Each row is a point on a landscape with many peaks, with its height.
From any point a climber steps to the highest of the 5 points nearest to it. It stops when none of these is higher. Distance is the straight distance between rows; heights are no part of it.
k_518: [ 39  -2   0  25 -25  46  33  39]  (h 10.5)
k_313: [ 31 -44 -24   5 -71  25   6   3]  (h 3.4)
k_866: [17 20 17  8 -1 40 13  4]  (h 38.9)
k_594: [ 40  30 -43 -43  28 -49  -2  52]  (h 5.0)
k_239: [-11 -20   1  43  21   8   8   5]  (h 50.0)
k_274: [ 38 -28 -15   5 -68  38  31  30]  (h 2.4)
k_810: [-31 -16   5  46   1  12   2 -31]  (h 59.7)
k_497: [ 23  -8  -7  30 -24  32  20  17]  (h 35.6)
k_680: [  8 -30  -9   2 -74  27  10 -27]  (h 33.2)
k_852: [32 21  4 13 -8 42 18 23]  (h 28.5)
k_901: [ 29  15  -3 -17  45  -7  -5  32]  (h 28.2)
k_445: [  8 -44 -12   1 -64  20  -1 -30]  (h 27.4)
k_867: [11 -1  8 25 10 19 11  4]  (h 51.5)
k_116: [ 13  -3   7  37 -18  28  15   6]  (h 59.2)
k_864: [-42  43 -15 -43  28 -64 -23 -14]  (h 37.0)
k_194: [-18 -39  -9  10 -61   6  -4 -59]  (h 31.9)
k_585: [ -9 -30 -11  23 -55  21   2 -37]  (h 37.1)
k_231: [ -9 -21   2 -14 -84  25   2 -49]  (h 34.3)
k_402: [ 17  41 -25 -45  29 -46  -7  21]  (h 12.4)
k_409: [ 15   4 -21 -29  56 -46 -20  34]  (h 28.3)
k_784: [33 21 11 -8 28 24  3 21]  (h 31.6)
k_297: [-46 -35   6  49  20 -11  -3 -14]  (h 54.8)
k_739: [ -2   0   1  -3  50 -25 -14  17]  (h 42.3)
k_619: [-31  36 -24 -42  28 -74 -19   1]  (h 36.7)
k_159: [ 42  -6 -14 -11  54 -18  -1  51]  (h 27.0)
k_365: [ 28  14  14  -6 -66  53  42  19]  (h 21.6)
k_90: [ 48  24  -3 -25  38  -2  -3  43]  (h 22.5)
k_685: [-40  -6  21  27  43  -7 -10 -23]  (h 52.0)
k_302: [ -5 -52 -24  22 -49   2   1 -37]  (h 31.5)
k_851: [ 42 -38  -5 -25 -99  40  23  17]  (h 4.2)
k_722: [ 22  38  -6 -40  38 -24 -11  11]  (h 12.9)
k_140: [ 19  35  18   7 -26  50  20  13]  (h 36.9)
k_230: [-17  -5  19  16  46 -12  -6   0]  (h 48.3)
k_877: [-45  -2  15 -11  60 -43 -32 -12]  (h 45.7)
k_545: [-31  37  35 -15  45 -18 -23 -42]  (h 51.9)
k_355: [-44 -19  21  13  59 -28 -20  -2]  (h 48.2)
k_36: [ 21 -25 -13  10 -63  34  26  -3]  (h 15.3)
k_962: [-23  -1   3  28 -42  18  12 -43]  (h 53.5)
k_144: [ 28 -11  -3 -19 -85  46  38  17]  (h 11.5)
k_912: [ 35 -19 -12  33 -13  34  26  44]  (h 9.4)
k_694: [ 35  29  17   0 -11  46  24  37]  (h 28.6)
k_354: [-39 -29 -14  41 -20  -1   4 -41]  (h 56.3)
k_270: [-48  -9 -11 -19  55 -73 -44  30]  (h 46.8)
k_135: [-41  13  24 -19  49 -30 -33 -32]  (h 51.2)
k_905: [-21   2  16 -16  56 -38 -22  -6]  (h 50.2)
k_524: [-14  30  17 -30  41 -26 -21 -17]  (h 65.8)
k_184: [ 44  32   5 -34  29  12   2  34]  (h 24.8)
k_508: [ 15  -8  -5  -1  61 -17  -3  37]  (h 36.2)
k_343: [-13 -28  -8  47  -6  17  10  -9]  (h 49.0)
k_422: [  5  -5   5 -15 -91  41  20 -19]  (h 22.6)
k_576: [-24  21  31  19  26   8  -4 -40]  (h 55.0)
k_584: [ -8 -12   2  10 -71  31   8 -37]  (h 44.7)
k_805: [ -7  17  -9 -37  41 -61 -26  18]  (h 39.7)
k_926: [-10  20  25  15 -35  42  15 -25]  (h 48.1)
k_261: [-39 -11  17  -7  71 -44 -31  10]  (h 44.2)
k_475: [-44  15 -16 -36  37 -77 -35   9]  (h 62.0)
k_988: [-11 -21   4  21  53 -16  -5  22]  (h 43.7)
k_312: [-35   8  19  34  -6  12   0 -46]  (h 57.1)
k_76: [10  4 13 15 39  9  3 15]  (h 41.1)
k_318: [-29  15  -6 -36  43 -59 -30  -1]  (h 46.5)
k_970: [-13  17  21  19  17  14  -2 -20]  (h 53.7)
k_288: [ 43  53 -23 -51  12 -27  -3  27]  (h 15.0)
k_822: [ 10 -19  -8  42   3  24  18  14]  (h 36.8)
k_349: [  0  40 -25 -42  27 -58 -15   3]  (h 22.7)
k_803: [ 26 -52 -13 -13 -85  30   4 -10]  (h 14.3)
k_553: [-26   6  15  14 -66  30   7 -52]  (h 49.7)

For each start below, name the point where the climber stops.
k_409 -> k_524
k_877 -> k_524
k_402 -> k_475
k_349 -> k_475
k_288 -> k_116
k_90 -> k_116
k_694 -> k_116

Call two points neighbours if one is among the 5 nearest of the other. Go from one point of each pair to the other, from neighbour to neighbour, staying as high as possible. Name the lowest point that can't be avoided.
k_810, k_524 -> k_545
k_810, k_475 -> k_318
k_116, k_524 -> k_867
